Points, in no order, along strands that fork and pass close to each other.
Two points are linked if the straight distance between their rows is under 84.9. Some points are linked to none.
Z_427: [-18.3  11.4   1.9  15.5  27.2   4.4 -40.7 -38.8  18.8  27.7  -9.4 -29.3
  22.8  -8.0  19.5  16.3  20.5  -3.9  -1.2  -5.6 -19.7  27.7]
Z_10: [  5.0 -24.8 -23.7  -2.0 -14.5   6.0 -18.2  -5.3  23.0   3.6 -29.9 -14.7
  44.0   2.4  -1.2  -1.4  18.5 -15.4  12.4  19.5  -6.4   0.1]
Z_284: [ -4.2 -15.2 -17.4 -10.1   3.2 -28.8 -46.3  -3.1   1.0   4.7 -31.0 -12.1
   6.3   4.3 -26.5  12.3  27.7 -21.2 -12.2  10.4 -11.8   4.8]
Z_289: [ 12.6  38.7  45.9 -24.5 -43.2  58.2  72.3  62.8   7.4 -62.1  -0.9 -10.8
  -4.1 -31.5  42.0 -33.4 -12.5  20.3   1.1 -22.2 -13.7 -25.6]
Z_988: [ 25.7 -31.0  12.9  -9.3  24.8  11.5   7.4 -15.0  50.0 -18.2  -2.5   2.7
  26.5  16.3  21.0 -11.9   1.5  -7.4   8.4 -15.0  11.4 -35.1]
Z_855: [-15.4   1.6   1.4 -20.8  36.4   6.4  30.8 -16.1  24.8 -33.2  28.2  -4.1
 -42.6  24.9 -11.5  -0.9   9.1  -4.9 -13.6  16.5  17.8 -58.7]
Z_821: [ 11.3  -5.0 -27.5   8.7  -9.5  23.5 -12.7   7.7  20.9  14.5  22.8   8.8
  10.2  27.8   3.1  -1.4   0.3  12.0   9.3 -11.9 -12.8   5.2]
Z_187: [ 31.8  -9.2  -5.0  23.7 -30.7  25.3  14.0   3.0 -21.2  11.6   0.3  16.1
  52.4  12.5  43.0  20.4 -22.5  14.1  36.0  -0.9  -7.4  17.4]
Z_342: [-20.8  22.4   5.7  28.5 -20.5  25.9  26.3  -1.2   1.8   8.5 -20.6 -38.9
  70.4   8.3  63.0 -17.2 -22.8  18.3  32.4 -24.8 -25.9  33.9]
Z_466: [ 13.2 -51.2 -16.2  26.0  -0.8  37.6  -9.4  22.0  49.3  -4.4  -5.2  -6.9
  37.1  30.1  14.4  26.2 -17.0  14.7  40.2 -48.7  21.2  11.1]
Z_838: [-27.4  11.3 -17.7 -17.7 -25.9   4.6  18.3   7.5 -62.2  11.2  -5.4  -6.9
 -13.3 -35.1  13.5 -36.8  15.7   8.2   2.5  33.4 -12.4 -12.7]
Z_799: [  5.8  -2.6  -1.6 -44.4  14.5   5.6  15.4  12.6  -9.9 -11.6  -6.1  13.2
 -15.5  -5.4 -80.2 -12.1   3.3 -28.7 -10.8  42.0  23.1 -37.4]
Z_695: [  0.9  43.1   4.2 -43.7  -4.8  46.2  14.5  38.2 -31.7 -30.2 -16.4 -22.0
  -2.8 -43.4  -8.8 -28.9  41.0  17.1  -1.4  12.7 -44.7 -21.2]
Z_569: [ 30.4 -11.0  -4.5  36.9  -5.3 -16.2   5.0  -1.2 -43.2  33.9 -23.6 -10.9
  45.8 -19.4  16.4  41.3 -15.0  20.4  21.8 -22.3 -61.1  23.1]
Z_259: [  3.0   3.7  25.3  20.6 -58.9  36.1  26.5  35.1 -19.1   1.5 -28.2  -4.3
  57.8 -19.9  37.6 -15.4  -3.4  -3.9  21.3 -26.9 -10.8  29.7]
Z_335: [ -1.1   9.5 -16.7 -30.1 -13.9  35.8  61.6  12.9  -0.6 -23.6  -3.8  -2.2
 -13.7 -20.9 -11.0 -16.0  29.6   6.4  11.3  13.2   2.8 -51.4]
Z_182: [ -7.9  16.2 -31.5 -32.4   0.5   9.0 -36.5  28.5 -39.1 -17.4   5.5 -14.0
 -28.4   7.3 -32.6  -1.7  46.9  -4.8  -1.4  35.7 -11.6 -12.4]
Z_390: [ -3.1 -28.8  18.2  23.2  14.4 -33.5 -10.9  16.8 -22.7  23.3  -4.4  -4.9
 -26.9 -25.0 -22.0 -24.0   5.8   1.5 -23.6   3.2 -25.4  18.9]
Z_783: [  4.2  10.2  10.8  -0.8   4.5 -25.2 -84.8 -11.4 -23.2  26.5  18.3  23.2
 -25.4 -31.2 -45.1   3.4 -18.2  -2.4 -32.8  29.9  -4.0  26.8]
Z_35: [  3.1   4.9  -1.4  -7.1  25.5 -10.3 -17.0  19.0   6.3   1.7  28.1  23.1
 -42.1   5.8 -42.6 -13.3 -10.4   0.0 -27.2   5.6 -11.1   7.3]
Z_107: [  0.0 -29.9  -1.4 -15.3  -5.7   4.2   4.4  -1.0  -0.4   4.0  12.8  28.6
 -23.2   2.5 -46.5   3.6   4.3 -33.0 -12.6  22.4  38.0 -33.7]
Z_848: [-55.3  11.7  23.2   7.9 -25.2 -30.5 -61.6 -50.4  20.5 -13.8  -7.2  -4.9
 -44.6  25.4 -27.2  15.6 -28.1 -35.3 -50.3  20.1  11.4 -11.3]
Z_590: [-21.0 -36.7 -15.2   5.2 -20.7   2.4  18.3 -19.8   1.2  13.8  16.2  24.7
 -21.6  16.9  -4.9   2.9   0.8 -17.6  -0.6  -6.5  44.8 -27.7]
Z_20: [ -6.6  14.2  -3.7  15.2  20.2  -4.0 -24.4   8.6 -23.0  20.8  -3.3  -5.1
  25.7   1.1  24.9 -22.0 -13.1  20.0  -4.5 -12.5 -39.0  38.9]
Z_98: [-19.9  22.7   4.2 -25.5   3.5  -1.0 -30.2 -16.5  -8.5  17.7  18.8  -0.2
 -21.6 -18.8 -35.0 -24.5  17.3 -21.4 -14.2  39.1  16.0   2.4]
Z_463: [ 20.9  26.9  23.2 -37.2  40.1 -25.1 -35.5   3.2 -12.1 -27.9  20.4  14.1
 -49.1   5.0 -70.0  13.4   0.2 -15.8 -38.3  24.6 -12.9 -34.0]
Z_5: [-22.1 -18.6 -30.1  30.0  -6.7  -2.3 -11.0 -13.2  24.8  24.1 -10.9   6.6
  23.5  13.2   9.6  33.1 -25.5  -7.2  13.3  -2.3  33.6  48.8]
Z_825: [ 15.8 -10.2 -16.9 -21.3   5.0 -11.1 -10.2 -37.1  49.4  -0.8  17.7  30.3
 -16.9  11.6 -22.5  20.6 -25.5  -7.6 -28.0   4.6  18.7 -29.5]
Z_256: [-17.4  -5.6  10.2 -14.8  31.8  33.1 -15.5  14.4 -19.0 -13.4   0.1   4.7
 -11.0  -7.4  -9.2 -12.2  39.3  -8.6 -23.0 -22.7 -18.6 -22.5]
Z_874: [-17.3  10.7  -0.4 -10.7 -46.7  17.7  34.9  -3.7 -48.5   3.6  -7.4  -7.5
  18.4  -7.8  35.6 -25.3  32.5  -5.2  16.7  11.2  -7.1 -25.9]
Z_311: [ -0.4  -2.7  20.2  11.5   0.7 -41.8 -82.5 -24.7   8.4  15.0 -10.1   5.1
 -13.4  -8.9 -38.6  27.1 -17.1 -23.3 -36.0  14.8  -1.0  25.3]
Z_43: [-12.9 -36.8 -21.6  24.1  -1.9  10.3 -15.4 -24.5  46.8   3.1   8.4   9.5
  12.4  38.2  21.9  40.9 -24.5  -2.3  19.1 -13.1  51.8   4.3]
Z_157: [ 38.0  21.7  -1.8  -6.5 -11.1   9.6   6.1  16.2  -7.3 -16.2 -18.9  -1.1
  19.3 -11.9  27.0   2.5  40.5   9.5   7.7 -22.0 -36.7  11.2]
Z_492: [ 17.7 -19.4  -0.3  11.4   0.0 -20.2  27.3  28.9 -26.3  -0.7 -12.4  14.1
  -8.9 -20.9   3.6 -28.1  -2.3   7.2  -6.5   4.3 -26.6  11.0]
Z_660: [ 25.8  39.0  40.6 -24.5 -29.2  36.8  62.0  45.7 -37.3 -50.6  -3.2  -7.1
  -3.4 -33.7  27.0 -30.1  16.0   8.9   4.3   5.5 -21.9 -28.7]
Z_186: [  1.1  28.7 -33.1 -30.2  -6.3  29.9 -16.2  30.8 -36.9 -13.6  -7.0 -13.6
 -15.8 -29.3  -5.0  -3.6  51.5  16.2   3.2  11.6 -33.2  -4.0]
Z_630: [ 17.6   5.7   4.0 -26.7  38.1  18.8  -1.8  11.9  10.3 -30.5  45.3  46.7
 -31.8  20.2 -25.7  -5.4 -27.4   0.5  -5.9  26.3  42.8 -13.4]
Z_352: [ 38.9 -24.3  22.6  36.6  25.3 -16.5 -22.8   0.0  14.5  10.2  27.3  10.7
  23.4  26.5  12.0   4.0 -22.7  13.9  10.1   7.1 -12.9  28.3]
Z_325: [ 15.8 -35.5   7.7  28.4 -17.7 -12.2  52.7  10.6 -11.7  -0.7 -17.2   8.7
   8.6 -18.5  37.3  -8.2  -9.4   7.0   9.8 -20.2  -8.6   5.3]
Z_303: [ 59.0  -2.6  -9.5  10.9 -35.6  28.0  16.5  33.8  -2.3  -3.5   2.8  34.1
  45.9   5.0  27.4  20.9 -25.8  33.4  27.5 -38.3 -23.5   7.4]
Z_740: [ -5.3 -24.8  22.8  31.4 -15.4  13.7  43.5 -15.8  39.0  26.8 -20.6 -31.7
  44.6 -11.9  28.6 -11.5   7.1  11.3  25.2 -55.6   3.1  12.7]
Z_683: [-23.9   4.8  -9.5   5.3  22.0  -9.6  16.0  -8.9  56.9 -14.4  -2.0  -3.6
 -21.3  15.1  21.1  -7.6  21.4  -8.8  -4.8 -16.9  44.0  21.9]
Z_899: [-50.3   5.9   0.8  18.2 -20.6 -25.8 -54.7 -26.5   5.7   9.7   9.9   0.9
 -24.1  54.8 -14.8  25.0 -16.6 -28.8 -26.8  -4.1  21.1  10.3]
Z_278: [-22.8  14.3 -10.2   9.2  18.3 -13.4 -45.4 -43.5  52.1  30.2   8.9 -14.3
  -1.1  12.2  -5.7  14.6 -16.5  -2.2 -21.7  -4.3 -12.8  20.8]
Z_55: [-10.8   2.8  -8.7   3.7  15.9  13.4  -8.3  16.1   4.5 -13.2 -17.9 -16.8
  -5.1   2.0  15.9   6.5  55.9  -6.0  -4.5 -22.3 -19.0   9.1]
Z_350: [ 41.4  17.4  33.0  -2.7 -16.6  22.0  41.8  29.5 -10.3 -38.1 -14.7   7.6
  11.7 -39.2  46.8  -9.9  16.5   8.2   4.3 -10.0 -22.3   7.6]
Z_689: [-49.1  -3.6   0.9  42.3  -4.7 -71.8 -17.1 -44.1 -12.4  42.9  -8.3 -39.5
   0.1  45.1  -1.2  25.8  -2.1 -15.3  -0.3 -10.0   2.7  21.2]
Z_917: [-21.5 -17.5 -11.4  54.6 -17.7   2.4  27.0 -35.6  -1.6  43.4  -9.5 -34.6
  55.4   1.7  20.9  43.0 -18.6   7.3  47.6  -4.4   5.5  28.0]
Z_336: [-22.1 -18.1   8.5  48.4  25.9  -5.5 -15.0   0.6 -25.6  23.1  -4.1 -16.7
  24.6  29.2  24.9  11.8 -11.7   4.6   6.0 -24.8 -18.6  34.9]
Z_736: [ -2.7  35.9 -15.5 -27.7 -42.5  37.5  33.4  29.3 -32.3  -7.3 -27.5  -5.6
  -0.6 -43.9  11.1 -24.9  17.2  16.9  -9.7 -24.0 -47.3 -16.3]
Z_801: [ 22.5  22.7 -16.4  -0.9 -49.3  10.9  -7.1  14.8 -44.9  20.3 -30.9  -5.4
  54.9 -43.6  25.4   8.4  -2.1  21.7  21.1   4.3 -40.1  31.6]
Z_985: [-12.5  -2.1   8.7 -29.5  32.4  12.4 -14.2  11.6 -20.5  -9.1   0.7 -15.8
 -38.6 -13.0 -55.3  -4.2  40.9 -13.1 -26.3  -1.3 -21.2 -43.3]
Z_722: [ 27.3  -7.6  26.0  15.6 -55.7  35.1  64.1  36.5  34.0 -15.2   4.9 -19.1
   7.3 -14.9  44.6 -34.0 -12.0  33.8  32.1 -53.3  -2.0 -15.2]
Z_893: [-32.5  24.2 -30.7 -31.1  19.0 -35.1 -26.7  -7.8  -1.9 -26.1 -10.4  19.0
 -49.6  13.6 -27.0   7.6 -22.9 -17.5 -45.9  30.8  16.2  -1.1]
Z_656: [ 36.1  16.4  -6.9 -13.8 -10.7   8.7 -24.9  17.7 -25.6  22.1 -21.0  18.9
  37.8 -60.8  -5.1  -8.2  13.7  13.0   4.3   1.4 -31.5  33.0]
Z_908: [-40.9 -35.8 -14.6  11.7 -17.4  -7.7  20.2  -8.4  -1.7  15.3 -18.6   3.7
   7.1   2.7  10.4  -1.2  27.3 -15.7   7.2  -6.4  21.4  -7.9]
Z_130: [-13.5  -0.1  -8.1  -7.4  -6.2  23.4  38.6  -5.2  43.2  -4.8   2.0  -4.9
  20.4   1.9  41.6 -49.8  -6.4  13.9  20.2  -7.6  28.0  -7.5]
Z_551: [  8.2  -2.9   9.6   0.2  -5.3 -20.7  41.9  -0.2 -11.1 -18.1  23.3   1.7
 -20.6  26.3  16.4 -23.1  21.9  -8.5  10.6  15.9  17.4 -26.3]
Z_614: [-25.3   3.9 -11.9  -6.2 -12.0 -23.1 -19.8  -3.6 -27.0 -13.3  11.8 -19.9
 -38.5  20.4 -13.0  10.6  51.5 -16.6   1.2  43.7   7.5 -28.0]
Z_504: [ -6.1   9.9 -20.5  -6.8   3.3  -8.5  -2.1   0.5   2.2  10.8  -6.5   1.7
 -19.4 -35.1 -11.1 -13.0  26.3  -3.3  -7.0  29.7   8.3  19.1]
Z_892: [-17.1   5.8 -12.5 -23.8  32.1  23.1  33.5   8.6  43.5 -31.0  -3.0  17.6
  -4.6   4.7  22.6 -33.8   0.5   0.3   0.7 -26.7  39.6  -5.7]
Z_302: [ -2.4  18.7   1.6  22.1  12.0 -39.5 -46.2 -50.3  31.1  35.0   6.3 -12.8
  24.0  29.2  -3.5  38.6 -43.2 -10.6  -0.9   8.3   1.7  42.1]
Z_939: [  8.2 -27.2 -12.7  19.3 -22.0  48.9  -0.8  30.1  31.6   4.4 -22.2  -2.8
  56.4   1.5   9.9  -1.4  -0.1   7.4  28.2 -24.9  -1.0  27.5]
Z_372: [  5.1 -22.9 -29.0  21.8  -4.4 -27.7  -7.9 -34.5   8.1  32.3 -11.7  -2.1
  12.9   8.6   0.7  54.2  -1.4  -1.3   3.3 -20.6 -15.1  -2.2]
Z_718: [ 22.8 -22.6  12.6  36.1  10.9 -31.3  -3.3  -8.5  17.7  11.8  18.6  15.1
 -14.3  29.1   2.2  24.3 -14.5  -2.8   1.0 -13.8  19.7  19.3]
Z_468: [-15.7 -19.8  -2.1   3.2 -36.3  26.1  43.5   2.7 -12.4 -23.6 -18.0  -1.7
  22.0  -6.9  54.8  -3.9  24.5  -1.5  24.2   1.8  11.1 -29.6]
Z_436: [-14.4  24.7  -9.1 -48.4  32.8 -18.1 -18.3  28.2 -72.3   0.4  -4.1 -18.4
 -46.4 -42.5 -38.0 -28.2  12.6  20.8 -22.1  16.9 -23.3 -17.3]
Z_984: [-27.0  12.0  -5.9  -0.7  14.1 -14.1 -60.0 -23.3  -9.0   0.0  23.9  -7.9
 -18.9  23.4  14.5   7.8  -7.4  -4.5 -15.5  44.8  -0.9   5.9]
Z_363: [-32.1  -7.6  12.3  57.6   5.9 -23.5 -28.3 -17.8  -1.0  42.2   9.0  -7.1
   6.6  45.0 -16.1  49.8 -27.2 -16.1   3.4 -30.5  24.4  55.9]
Z_12: [-28.2 -21.9  10.5  58.0  -6.3 -17.7   1.8 -38.2  20.1  36.7  15.6 -32.6
  28.5  54.2   0.5  52.0 -24.1 -12.3  31.9 -26.5  35.5  27.8]
Z_340: [ 10.0  20.5 -12.0 -14.7  24.7   9.8 -52.1   1.6 -16.4  19.6  -2.8  16.6
  14.7 -31.6  -5.4 -13.7  -0.2  18.4 -15.4  -1.3 -33.2  33.7]
Z_963: [ 16.7   2.0   9.5  23.5   9.6 -25.9 -35.2 -25.2  -3.8  38.5  13.2  -9.6
  34.3  20.4   5.2  -0.2 -21.8  -5.5   6.5  28.1 -11.3  29.8]
Z_486: [ 11.4  -9.7  37.3   1.6   7.9 -38.3 -49.6 -21.0  24.9 -11.0  -4.6   4.0
 -22.4   2.5 -41.5   9.6  -3.5 -37.7 -25.5  36.8  22.4   3.3]
Z_523: [ 22.8 -10.5 -18.9  12.6 -15.7 -25.2  13.5 -20.5 -17.5  34.8 -17.0  -7.7
  12.9 -24.3   8.1  16.1  13.6   9.9   4.3  -5.3 -41.1   4.5]
Z_210: [ 39.7  16.8  -5.5 -40.6   1.5  21.6  24.0  28.1 -41.7 -33.6 -13.1  34.1
   5.9 -33.8  -8.5  -4.0  13.8   6.8  -0.3  10.1 -24.3 -19.3]
Z_768: [ 50.9   1.1   7.5 -10.6 -13.2  63.3  13.2  35.4  21.4 -27.2  33.4  30.9
  17.8  -7.7  22.5 -15.6 -13.1  34.0  28.5 -22.1  12.4   2.3]
Z_897: [-15.2 -31.0 -12.1  39.8 -16.6   7.0  14.0   4.1  -5.5  48.5 -17.3   9.7
  29.4  -6.3  -1.5  12.0 -16.1  -1.8  19.8 -28.3  20.9  44.0]
Z_618: [-20.0  17.0 -22.2 -30.5  34.5 -24.3  -3.1  14.2 -11.4 -36.4  -3.5   7.9
 -58.0 -15.8 -34.5  -5.0  -5.9  -3.0 -22.4  63.6  17.7  -0.1]
Z_30: [ 32.0  28.0  21.2 -22.8  31.1  43.6  48.1  19.6   5.6 -31.5  41.1  12.4
 -34.4 -33.5 -18.4 -10.8  18.8  23.7   8.5  15.8  -1.9 -28.4]
Z_933: [-40.0 -19.9 -10.2  28.8 -16.4   4.6  21.4  -1.7 -33.5  -0.9 -30.0  -7.7
  30.1   9.0  55.7   4.2  15.9  -4.2  22.0 -11.1   5.6  -0.4]
Z_479: [ 30.1 -16.8  -3.2  -3.2 -35.3  30.5  44.4  25.1  33.9 -17.5  -9.4  -1.7
  26.9  23.1  53.6  -4.6 -26.3  20.5  51.2 -66.8  41.1  -2.5]
Z_9: [ -5.1  41.0  11.6 -53.6  63.4 -10.5   2.3  19.6 -39.6 -24.8   1.4   7.0
 -51.2 -10.0 -74.7   7.8   3.4 -10.8 -26.0  32.7   1.5 -34.5]
Z_190: [ 25.1  22.1  19.5 -13.1 -65.7  44.3  58.0  51.5  26.9 -44.9  -6.1  -2.1
  11.0 -21.7  57.5 -22.5 -36.8  35.3  11.0 -37.2 -10.9 -12.1]
Z_573: [-35.4  12.6  30.1 -32.8  33.6  -5.9 -22.9 -16.0   4.9  -7.2   5.9 -10.0
 -28.4  -9.3 -56.8 -32.9  -4.0 -32.8 -30.9  48.6  23.3 -26.7]
Z_673: [ -6.8   2.4  -3.4  45.0  -7.1  -4.4  19.2 -16.8 -38.7  38.2 -19.0 -42.3
  57.5   3.8  24.1  41.0 -13.7  13.4  34.6 -22.9 -33.0  33.1]
Z_223: [  6.5  10.0   6.2  13.7  -6.3  15.2  30.9 -13.9  15.6  10.9   0.2 -13.0
  44.1  10.0  63.9 -34.1 -25.6  15.8  27.4  -5.5   6.3  23.5]
Z_541: [ 12.5  13.2  -3.8 -24.0  36.4   6.8 -41.0  31.5 -28.5 -12.2  17.7  30.6
 -12.5  -8.9 -25.7 -25.3  -4.9  12.8 -17.9  15.3 -24.4   9.0]
Z_503: [ 33.4  -7.9   8.2  13.5  -2.2  16.3   2.6   7.4  -2.9  34.4  -8.6  30.0
  27.4 -45.4  -7.6  -0.3   5.1  11.2  -0.7 -33.7 -20.4  36.5]
Z_511: [ 45.1 -11.7  -0.7   0.2  14.4   1.7   6.8  29.5   9.7 -28.6  33.4  51.9
 -18.1  17.0   4.0   5.4 -14.9  11.6   9.1   8.8  27.9   6.8]
Z_314: [ 13.0  13.3 -16.2 -16.2  -9.4 -12.9 -10.8  -2.5 -67.4  16.7  20.6   6.1
 -23.0 -26.7   5.8  -7.2  14.5  16.5   2.4  42.3 -18.5 -10.8]
Z_833: [-46.7   5.6  46.5 -17.7  15.3 -15.2 -47.7 -36.3  21.2 -26.6  -3.7  -8.9
 -45.4  -4.6 -52.3  -3.9 -21.8 -37.2 -51.8  33.7  11.6 -30.4]
Z_880: [ 19.1   8.3  -3.0  15.9   5.2 -37.4 -28.8  -5.9   3.2  15.8  30.8  32.2
 -29.2  15.4 -19.5  16.1 -17.9  -1.4 -19.0  14.0   6.4  31.3]
Z_847: [ 47.0  10.7  -1.5 -29.3  -6.5  56.6  53.4  20.2  22.4 -31.8  40.8  21.2
 -14.4 -19.8   4.7 -13.2  -4.6  32.4  26.8   5.7  23.8 -29.6]
Z_790: [  7.9  19.7   3.1 -29.0  20.9   1.5  52.0   9.7   4.3 -27.4  33.7  -1.9
 -26.9  37.7  -6.2 -36.1  -2.9   2.5   5.5  17.8  11.8 -45.5]
Z_832: [  4.9  -5.6   6.2  -6.3   5.2 -23.8  25.0  -0.3 -17.2 -21.9   7.9  -7.3
 -40.2  -6.4 -11.5  -3.2  36.8 -10.4   4.1  54.0  12.3 -28.5]
Z_817: [-19.6  -5.4 -18.0 -27.3  11.1 -26.3 -36.1  -6.8 -18.3   7.1 -22.8 -23.6
 -29.5 -28.4 -29.7   8.1  39.1  -6.4 -30.4   3.2 -23.1 -18.4]
Z_885: [-15.9 -14.6   3.2 -10.4  27.8   3.1  10.2 -21.4  75.3 -16.6  24.5  -9.6
 -37.1  13.8  -8.5 -15.1  -1.7   2.7 -14.1  -7.0  25.8 -42.7]
Z_561: [-21.5 -11.5 -16.7   9.4 -22.3  27.5 -10.7  11.8   0.8  14.9 -41.9 -29.0
  53.4 -11.7  12.5 -12.7  22.0  -6.0  18.8 -10.4 -16.7  23.4]
Z_39: [-13.9 -20.8 -20.7  14.9  -1.8 -17.6 -32.9 -44.0  39.4  11.2  -4.7   5.8
   5.5  31.9  -1.5  63.1 -10.8 -20.6 -11.4 -19.0  17.5  -6.3]
Z_345: [ 42.6   7.0  -3.3 -25.8  14.4  10.6  35.1  15.8 -18.1 -28.2  13.5  53.8
  -9.1 -16.8  16.6   2.5 -12.2  14.1   2.8   2.9   5.9 -10.3]
Z_725: [  9.7  -9.2  -7.3 -22.3  16.8   5.0  -5.3 -18.4  20.1 -15.3  -9.1   1.4
  20.9   8.7   5.7 -11.7   6.2 -14.5  -3.1  34.5  -3.6 -27.3]
Z_365: [-25.2 -16.1  -8.9  -2.2 -20.9 -19.7 -28.3 -57.6  42.8  13.2  -1.1   6.9
 -11.2   5.7 -17.9  25.4 -16.1 -29.8 -24.7  20.7  24.2 -23.8]
Z_751: [-27.7  15.6  -2.7  -8.4  20.8 -16.6  17.6  -7.9  20.0  -5.5  -4.3  -5.4
 -50.3 -13.1 -11.4 -11.5  31.6 -11.0 -21.3   5.5  22.4   5.9]
Z_472: [-29.7  13.8   4.2 -17.2  24.3 -34.3   9.3 -35.5  28.6 -19.7   3.7 -13.8
 -56.9  -5.3 -22.1   3.5  12.5 -15.4 -30.8  24.6   8.0 -41.9]
Z_423: [ 17.3  -7.2  31.0  32.7  -0.6  15.0  14.1  -5.4   3.2  40.5 -11.0 -14.5
  51.5 -25.3  13.2   0.7   3.2   5.0  15.1 -48.3 -19.3  39.3]
Z_3: [ 36.2   7.1  25.2 -17.1  15.7 -23.4 -44.6 -14.4  25.3 -25.1  27.7  17.7
 -33.5  15.0 -51.3  15.9  -5.3 -17.7 -25.5  44.6  -1.4 -17.7]
Z_109: [  4.8  -6.8  35.3  21.2 -29.2  22.0  59.0   0.3  21.1   4.4   6.4 -25.8
  16.5  -7.2  44.4 -32.2  20.4  17.0  17.0 -55.0 -10.4 -19.4]
Z_813: [ 31.8 -17.5 -21.7   1.4 -14.1  -1.9  26.6   2.4  40.1  -2.9  -0.4   9.5
  38.2  45.4  30.9  -6.0 -25.6   5.6  40.5 -29.6  43.1   8.6]
Z_888: [-36.3 -44.4  21.8  54.7   7.4 -25.3   0.6 -31.2  43.1  15.5   7.4 -30.8
  19.6  60.9  14.7  16.6 -32.3  -9.7  15.5 -28.1  37.8  -4.9]
Z_88: [ 27.5 -30.6 -13.7  29.7   4.6  11.5  -6.0   2.0   6.9   2.5  -2.8  10.8
  49.9  35.8  22.1  47.4 -26.0   8.7  36.4 -15.0   5.6  16.1]
Z_477: [ -0.3 -20.9   5.0  34.3   2.6  -8.0 -22.8  -3.9  -3.6  51.8  -1.7  14.5
  14.7 -15.5 -24.5  10.1 -10.7  -4.0  -6.6 -27.7  -7.9  44.3]
Z_162: [-30.3   1.8   9.0  42.0  15.3 -40.1 -10.6 -24.1 -29.7  46.3 -14.5 -30.2
  36.3  28.6   3.9  26.5  -8.5 -15.0  11.5 -23.6   7.5  44.8]
Z_438: [ -9.1  36.6   1.7 -49.4  36.3 -58.9 -28.4   7.3 -58.1 -12.6  -4.3 -26.6
 -56.9 -21.7 -46.9 -21.2   6.9   5.7 -27.1  47.5  -4.0 -17.8]
Z_462: [ -3.2   8.0  -4.6  13.0  12.9  -6.5 -21.1  -7.7 -40.6   6.3  34.9  13.8
 -21.4  10.0  24.8   3.4   3.2   9.6  -2.7  25.3 -14.2   3.4]
Z_678: [-44.0  17.0  -0.7  11.0   4.0 -43.0 -38.4 -24.8 -15.9  36.9   2.9 -16.9
 -14.7  31.8  -8.1  -2.0  12.9 -21.5 -21.7 -16.4   5.5  20.0]
Z_117: [-24.3  32.4  11.3 -35.4  50.4 -37.6 -10.0   5.7 -33.1 -35.2  -1.1  -9.3
 -73.8 -15.1 -66.6   3.9 -21.5  -7.7 -29.0  69.2   7.5 -26.8]
Z_207: [-25.3 -44.1   4.1  31.0  13.4 -13.5   0.1 -15.3  65.0  12.7   7.8 -25.2
  -6.6  40.3   3.4   1.1 -20.5   7.7  -2.3 -37.3   7.8 -15.9]
Z_584: [ 48.6   1.2  -5.8   3.7 -32.5  49.5  26.2  45.3  35.1 -21.9   8.2  14.4
  37.2  13.2  43.4   0.4 -23.0  40.3  39.9 -63.7   2.9  15.1]
Z_852: [ 27.2  19.1 -13.3 -57.4  16.4   7.4   2.9  29.2 -38.7 -20.3 -13.5  11.2
  -1.7 -21.4 -54.7 -17.0  15.2  -5.5  -1.6  39.2 -14.4 -33.2]
Z_955: [-54.4  34.0  -5.3 -25.3  -4.6 -33.8 -67.6 -21.1 -16.4 -17.5   1.8  -1.4
 -62.9  19.8 -38.0  11.5 -20.1 -25.4 -52.0  22.8  12.9  -9.7]
Z_165: [ 18.4   1.6  -3.1 -12.6 -47.4  20.7  46.3  20.9 -15.0   6.5 -21.8   9.0
  26.4 -20.4   9.6 -31.4   4.8   3.6  -3.5 -38.4 -30.4 -16.3]
Z_366: [ 36.2 -14.9   2.9  -6.7 -12.2   3.0  61.6  20.2  -2.2 -24.5  -1.1  34.6
   2.6  -9.2  39.4 -14.7 -21.3  16.5   7.5 -20.9  20.5  -9.7]

A fork is a point with three links. Follow the links from the first point to the second and name the forks in between, in order.
Z_917; Z_551 | Z_39 Z_503 Z_656 Z_340 Z_162 Z_848 Z_751 Z_855
Z_848; Z_190 | Z_162 Z_340 Z_656 Z_503
Z_725; Z_352 | Z_10 Z_503 Z_656 Z_340
Z_352; Z_917 | Z_340 Z_656 Z_503 Z_39
Z_768; Z_523 | Z_584 Z_10 Z_503 Z_39
Z_35; Z_157 | Z_340 Z_656 Z_503
Z_365; Z_55 | Z_39 Z_503

A fork is a point with three links, a tip a point with one. Leave the first point through the second and follow the links. Name the first fork or tip that comes.
Z_722; Z_190 | Z_10
Z_985; Z_256 | Z_503
Z_984; Z_462 | Z_345
Z_855; Z_790 | Z_165
Z_165; Z_736 | Z_855
